Each row is a point on a landscape with many valleys, with its height.
A ball rolls from a point to the lowest of its 2 nearest points, and stops where none of them is lower. Distance is the straight distance between rows; heights are no part of it.
lige h=6.12: [137 162 134 108  60 101 163 106 147 122  85 181 150 150 112  97 147 125
 132 162 135 166 220  92]
mana h=2.53: [109 176  70  78 163 165 107  89  90 164 153 103 135  72 127 183 139  93
  94  88 108 101 154 145]
zagi h=4.37: [124  46 145 163 129 167 115 152 108 127 133 129 148 123 179 175 130 148
 157 149 150  97 147 124]
duret h=3.07: [163 159 205 126 166  84 135 130 199  84 152  90 102 137 147  56 135  88
 161  86 171 116 112  59]
Lum h=5.04: [133 134  53 102 137 191 111 166  58 158 136 131 135  96 113 199 116  87
 101 125 111 105 134 183]
musa h=6.14: [103 134  97 123 143 119 154 117  77 151 156  75  64 105 180 146  76 127
  84  63  87 129 152  95]
naka h=1.96: [116  80  96 194 156 156 130 154  88 127 119 103 107 110 143 150 103 148
 118  95 120 107 133 155]
zekod h=4.28: [148 123 133 127 116 104 131 122 151 121 121 126 169 157 117 129 108  75
 112  86  97 118 119 154]
Vila h=7.11: [137 117  75  72 102 129 120 136 143 160 144 190 169 163 102  97 133  75
 109  98 119 100 135 148]
Suso h=2.50: [139 129 195 142 175  85 137 127 178  92 161  65 100 127 166  86 112 108
 146  74 147 106  85  79]
dofi h=4.64: [115 106 124 118 154 148  94 102 152 121 149  90 120 117 168 152 132 129
 130  98 134  81 136 107]
Kifi h=6.68: [150 115 139 163 129 103 153 138 119 124 131 110  81 164 152 102 105 129
 122  88 105 156 130 106]
foto h=4.13: [156  96 209 167 156 110 119 139 190  85 133 104 136 135 166 100 137 114
 170 105 164  96 133 100]
ruvuk h=6.55: [155  88 149  97 106 111 111 165 165 146 159 149 165 177 171 125 128  66
 128  88 141  90 127 126]
Feneb h=7.10: [129 112 155 153  88 113 147 151 138 126  96 158 144 157 131 119 121 134
 151 163 137 152 169 119]
diga h=3.95: [124 103 136 134 150 142  96 130 130 120 147 115 144 115 145 153 136 129
 141 131 136  88 107 152]
Rok h=3.03: [107 163 124 128 106 140 137 119 109 117  95 141 120 114  68 142 142 178
 128 197 121 182 105 161]
Fepi h=6.15: [132 148 167 114 128 102 120 117 198 124 117 166 143 150 101  66 163 121
 163 148 170  93 152 113]
ziro h=7.91: [126 126 125 110 158 165  99 142  74 125 151 112 138  95 140 220 130 136
 123 152 130 131  54 182]
Ras h=5.22: [145  81 151 157 149 133 114 132 150 106 138 101 108 123 171 126 127 136
 140 105 141 106 136 100]
Peg h=4.47: [122 115 102 182 109 159 161 167  60 126  91 145 155  93  91 187 109 160
 120 185 126 166 119 188]
bibik h=3.72: [142 177 166  74 131 109 123  96 135 112 133 101 118 137 131 141 136 149
 142 168 126 205  64 104]
pum h=5.12: [150 146 194 129 139 119 148  90 168  79  91 102 142 121 134 127 142 152
 161 161 141 170 130  91]
pezos h=4.69: [123  89 134 143 131 130 120 170 140 155 161 144  78 162 149  87 119 146
 152 113 141  86 116 111]
rog h=7.33: [139 104  67 137 107 144 142 166 107 154 120 145 142 149  94 119 101  90
 106  87  90 110 136 172]
ves h=6.61: [146 125 166 128  65 108 158 138 154 123  97 185 149 171 131 105 132 113
 156 146 149 143 212 104]
Gabur h=4.27: [130 155 172  90 140 112 115 116 131 108 158 110 102 148 133 107 141 171
 160 170 141 169  56  92]
Dola h=6.56: [109 145 124 131 142 130 112 108 152 114 112 119 107 120  85  86 148 157
 148 157 136 108  97 136]
Zikev h=4.65: [123 157  80 105 137 117 125 133 111 151 146 110 133 120 106 142 107  98
  81  86  91 115  88 181]
Gol h=1.03: [111 100 102 174 135 160 130 125 112 119  90 121 115 109 109 148 123 153
 132 131 120 109 146 148]
bibo h=1.77: [ 95 124 105 140 138 176 107 114 103 121 103 129 102  92 107 154 146 181
 135 163 126 115 156 141]
visid h=5.57: [130 163 117 105 128 126 126  83 143 110  88 124 124 117  85 121 140 131
 115 123 106 165 119 132]
Kulu h=6.13: [163 110 171 106 121  91 103 153 148 132 171 122 150 173 180 124 112  70
 128  98 126 123  80 127]
Lor h=2.10: [110  76 192 172 112 120 131 157 140 122 120 156 164 148 134 121 138 140
 179 177 176 100 153 140]
fopef h=1.54: [114 146  96  77 124 142 106  85 134 140 124 143 139 104 126 129 164 158
 123 175 135 130 167 102]
Zik h=4.04: [116  92 121 135 147 137 115 155 148 139 159 124 100 145 140  95 115 123
 128  89 127  69  95 146]
let h=7.12: [107 107 152 151 143 140 109 149  97 107 142 131 151 110 110 164 143 178
 153 193 151 131  72 167]
pazuv h=7.53: [107 120 147 125 162 157 104 120  87 112 145 116 131  95 132 192 136 171
 149 174 147 143  41 166]
Menot h=3.54: [114 129 133 163 102 135 149 150 112 111  80 163 143 124  65 129 134 165
 131 176 122 152 131 183]
kases h=5.10: [134 137 109 106  98 117 126 119 145 138 108 191 156 159  60  82 152 118
 122 140 132 129 154 147]
Biz h=3.92: [120  71  93 201 116 181 161 182  67 140  95 145 153 109  97 176 111 152
 129 156 126 133 160 165]
nake h=5.38: [135 143 150 121 123 122 134  75 161  92  80 118 152 112 109 138 146 143
 125 159 127 166 154 110]
buko h=4.16: [126  98 129 169  96 131 143 166 125 132  88 179 156 164  68 102 122 133
 138 154 131 114 148 182]
kilik h=3.42: [142  83 217 170 123 109 130 146 172 101 114 135 177 144 151 119 142 119
 172 149 173 104 150 113]
fav h=2.67: [108 178  80 104 124 149 133 105 111 148 125 154 110  99  76 132 148 179
 121 186 115 167 115 142]
Fefal h=2.68: [112  82  98 129 142 192 109 167  74 147 133 140 153  91 117 199 131 138
 139 160 142  92 140 178]
Zipur h=5.37: [127 173  45  71 124 109 129  95 151 180 148 169 125 144 100  73 150 102
  97  90 113 122 146 107]
lepar h=7.49: [123  97  77 164 104 120 166 170 118 133 116 141 126 156 107 101  84  83
  82  38  94 106 145 168]
kure h=3.18: [128 189 121  66 120 120 120  97 111 140 127 120 126 141 113 150 134 141
 108 169 107 211  61 132]
Terov h=7.55: [132 111 162 127  76 137 141 138 104 136 107 153 161 134 151 165 124 145
 139 186 131 177 161 124]
lis h=8.24: [140 121 118 101 106 147 113 162  84 155 143 151 166 131 130 189 119 127
 117 168 114 164  96 156]
Fim h=6.92: [136 120 111  83 109 112 119 143 164 161 152 156 141 163 138  93 123  72
 113  70 115  90 131 126]
kupiz h=2.03: [103 174  75  83 146 159 109  53 138 162 106 131 152  75 113 147 171 131
 113 143 134 130 171 119]
Vus h=4.60: [ 97 135 162 128 126 132 116  88 133 110 119 131 149  98 120 153 159 182
 151 204 155 134 123 131]
Gerom h=3.24: [108 112 114 131 155 132 106 141 105 137 169  91 106 117 144 147 109 132
 123 106 119  85  91 157]
Rur h=5.26: [128 159  67 121 141 186 125 174  38 149 141 127 106  86 127 211 107 129
 110 128 112 139 124 165]
Lobof h=4.78: [146 156 175 151 157 107 148  91 169  74  92  78 101 122 151 104 123 138
 151 120 124 174 112  73]
Fulik h=5.58: [158  82 197 172 132 111 132 171 154  96 146 136  99 156 190  87 135 140
 177 137 193 127 154  55]
babed h=5.69: [126 184  93  99 104 130 137  66 142 117  78 157 164 112  82 123 152 121
 105 149 113 166 164 127]
Dif h=5.28: [135 173  69  73 106 120 114 104 138 171 132 189 145 147  90  92 165 111
 117 142 121 146 140 134]
kon h=4.81: [124 148 126  87 156 117  96 115 132 135 186 112  87 131 142 108 138 151
 149 147 141 124  74 107]
pom h=8.42: [148 144  94  90  98 151 120 152  77 146 129 145 165 125 142 216 111  87
  98 152  96 178 120 168]
kur h=6.79: [126 148 125 150 123 122 145 112 141 110  99 131  77 142  95  82 132 166
 138 139 114 152 146 107]
sufe h=2.77: [108 178  85  74 152 153 105 111  76 149 158  99 125  88 130 195 112  94
  88  97 106 128 102 161]
vam h=4.90: [143 127 115 191 131 156 145 171  85 117  94 127 152  98  95 188 107 132
 107 150 114 170  84 205]
fipa h=6.37: [124 159 141 111 152 107 118  98 188 120 129 127 123 131 103  66 160 122
 146 129 148  95 112 117]
bitov h=7.94: [123 119 129 104  72 127 134 147 111 146 121 172 197 131 112 177 119 126
 121 191 127 167 138 162]
tene h=5.16: [166  85 214 219 153 105 134 168 146 110 133 129 109 159 171  86 128 115
 168 103 186 133 142  68]
kas h=3.41: [155 145 183 133 146  86 141 126 208  92 125 117 107 138 127  45 142  88
 140  70 165  86 149  86]
taf h=5.50: [ 98 179  40  69 136  92 144  83 142 188 163 134 120 118 133  80 134  90
  65  52 105 102 156 105]
dipil h=4.72: [120 121 136 135  84 110 147 168 134 139 109 214 158 184  54  65 134 110
 139 148 133 124 162 178]
noka h=3.21: [132 106 177 149 163 102 138 111 170 100 141  55 124 112 192 131 121 106
 129  66 139  84 108  94]
Binas h=6.43: [117 122 123 139 132 100 159 133 105 137 150  79  79 134 180 116  81 126
  94  74  88 130 119 104]
pitem h=5.86: [ 99 162  85  91 114  90 168 113  93 159 156  82  79 107 154 123  83 108
  59  60  74 132 159 104]
feto h=5.82: [131 160 113  81  76 119 141  79 149 134  87 163 159 120 117 132 153 139
 118 161 128 174 185  96]
tepi h=4.84: [131 137  53 123 137 147 134 178  77 155 154 117 132 110 114 168  94  77
  84  96  95 101 104 188]
posel h=3.71: [137 152 151 120 139 100 139  86 208 103 115  97 124 107 126  67 137  83
 122  54 134  80 155  86]
Kina h=3.48: [119  58 112 177 139 183 117 171  66 135 132 126 142 108 157 200 121 152
 147 154 140 102 136 146]
Gulon h=5.67: [106 175  93  76 126  76 163  95 130 159 161 112  95 117 139  90  95  93
  62  57  85 106 148 107]
gidom h=5.60: [130 132 132 116 105 127 120  89 156 115  87 133 178 120 105 147 149 117
 126 135 114 118 161 136]
vapu h=4.12: [143  93 164 219 162 104 141 116 138 112 116  70 106 129 186 127 105 129
 123  68 124 135 126  92]
tel h=2.17: [133 145 121  90 109 141 117 110 131 130 139 151 117 141 136 121 146 152
 133 163 119 155 130 109]
Zikek h=5.71: [144 132 151  84 123 102  88 149 136 144 195 130 135 179 162 112 122 112
 145 140 133 128  61 112]
dula h=3.65: [ 91 106 189 148 110 119 132 136 135 113 135 144 156 131 121 136 148 178
 179 205 170 120 132 129]
Luzu h=5.09: [133  61 160 199 153 145 109 127 116 107 110 103 131 113 168 164 127 149
 146 140 149 118 139 114]
nuz h=3.69: [127 103 164 176 151  86 152 116 152 114 143  57 112 120 182 109  90  99
  98  42 122 103 124  95]
giluv h=5.51: [113 162  76 122 143 196 121 132  54 141 121 126  82  80 118 192 125 161
 119 146 105 147 148 145]
gukib h=4.63: [159  93 211 196 163 100 134 141 152  84 131  97 125 145 169 105 120 125
 174 120 171 133  94  86]
Vuf h=6.77: [112 127 127 147 142 137 105 130 116 121 142 129 110 127  86 111 139 176
 149 179 137 120  69 171]
tisa h=5.78: [125 137 108 132 138 166 114 115  77 126 115  97  95  95 148 190 118 135
 103 113  98 143 134 138]
Nez h=3.09: [129  60  96 202 129 163 141 191  75 149 125 133 133 145 127 149  93 133
 127 130 123 123 135 162]
vuru h=4.49: [133 159  91 105 118  99 137 117 129 133 130 125 132 141 110 110 108  87
  91  85  90 135 121 155]
faref h=5.87: [124 127 164 111 115 107 108 100 184 119 101 149 179 136 104 105 161 126
 147 148 148 111 154 133]
laku h=2.71: [136 162 121 109 108 133 132 121 109 127 120 128 100 135 125 144 123 151
 110 166 102 199 106 125]
Pefez h=2.33: [ 88 144  95 115 118 167 122 104 100 137 108 152 125  77  83 153 156 182
 132 202 135 133 147 144]
nokuv h=4.50: [155 111 178 193 164 112 146 107 146  86  94  82  98 125 159 101 116 157
 141 103 135 156 130  68]
zoza h=5.59: [156 123 192 133 125 111 129 145 148 101 155 131  92 145 165  92 138 160
 187 157 171 144 142  42]
Mipe h=5.27: [126 137 124  92 133 105 118 142 119 164 196 121  79 171 163 101 119 131
 129 123 119 126  70 111]
bem h=6.88: [135 149 135 147 132 102 157 119 153 118 125 110  63 142 124  61 118 148
 125  90 110 142 139  92]
lasa h=4.01: [138 139 131 118 121  93 132 112 189 119 112 117 150 142 118  91 134  78
 104  54 118  98 142 131]
por h=7.22: [136 125  47 101  99 143 134 163 119 152 125 179 171 146  73 116 124  77
  96 106 112  94 132 172]
Bepu h=5.23: [138 113 160 136 137 110 110 151 149 118 165 135  70 161 156  73 135 158
 168 132 158 112 113  80]
lopo h=2.28: [113 163  67  66 147 164 105  69 114 163 130 132 139  88 137 163 157 105
 102 108 114 116 183 118]

For each start below, name the point where the ball stops.
Vila: fopef
pazuv: Suso
bitov: Suso
Binas: Gol
kases: Gol
Lum: Suso
kur: Suso

Two balls start at each pair of points below. Name the first point that both come to, or write never.
pom / por: never
ziro / Rur: Suso
lis / tisa: Suso
giluv / visid: Suso
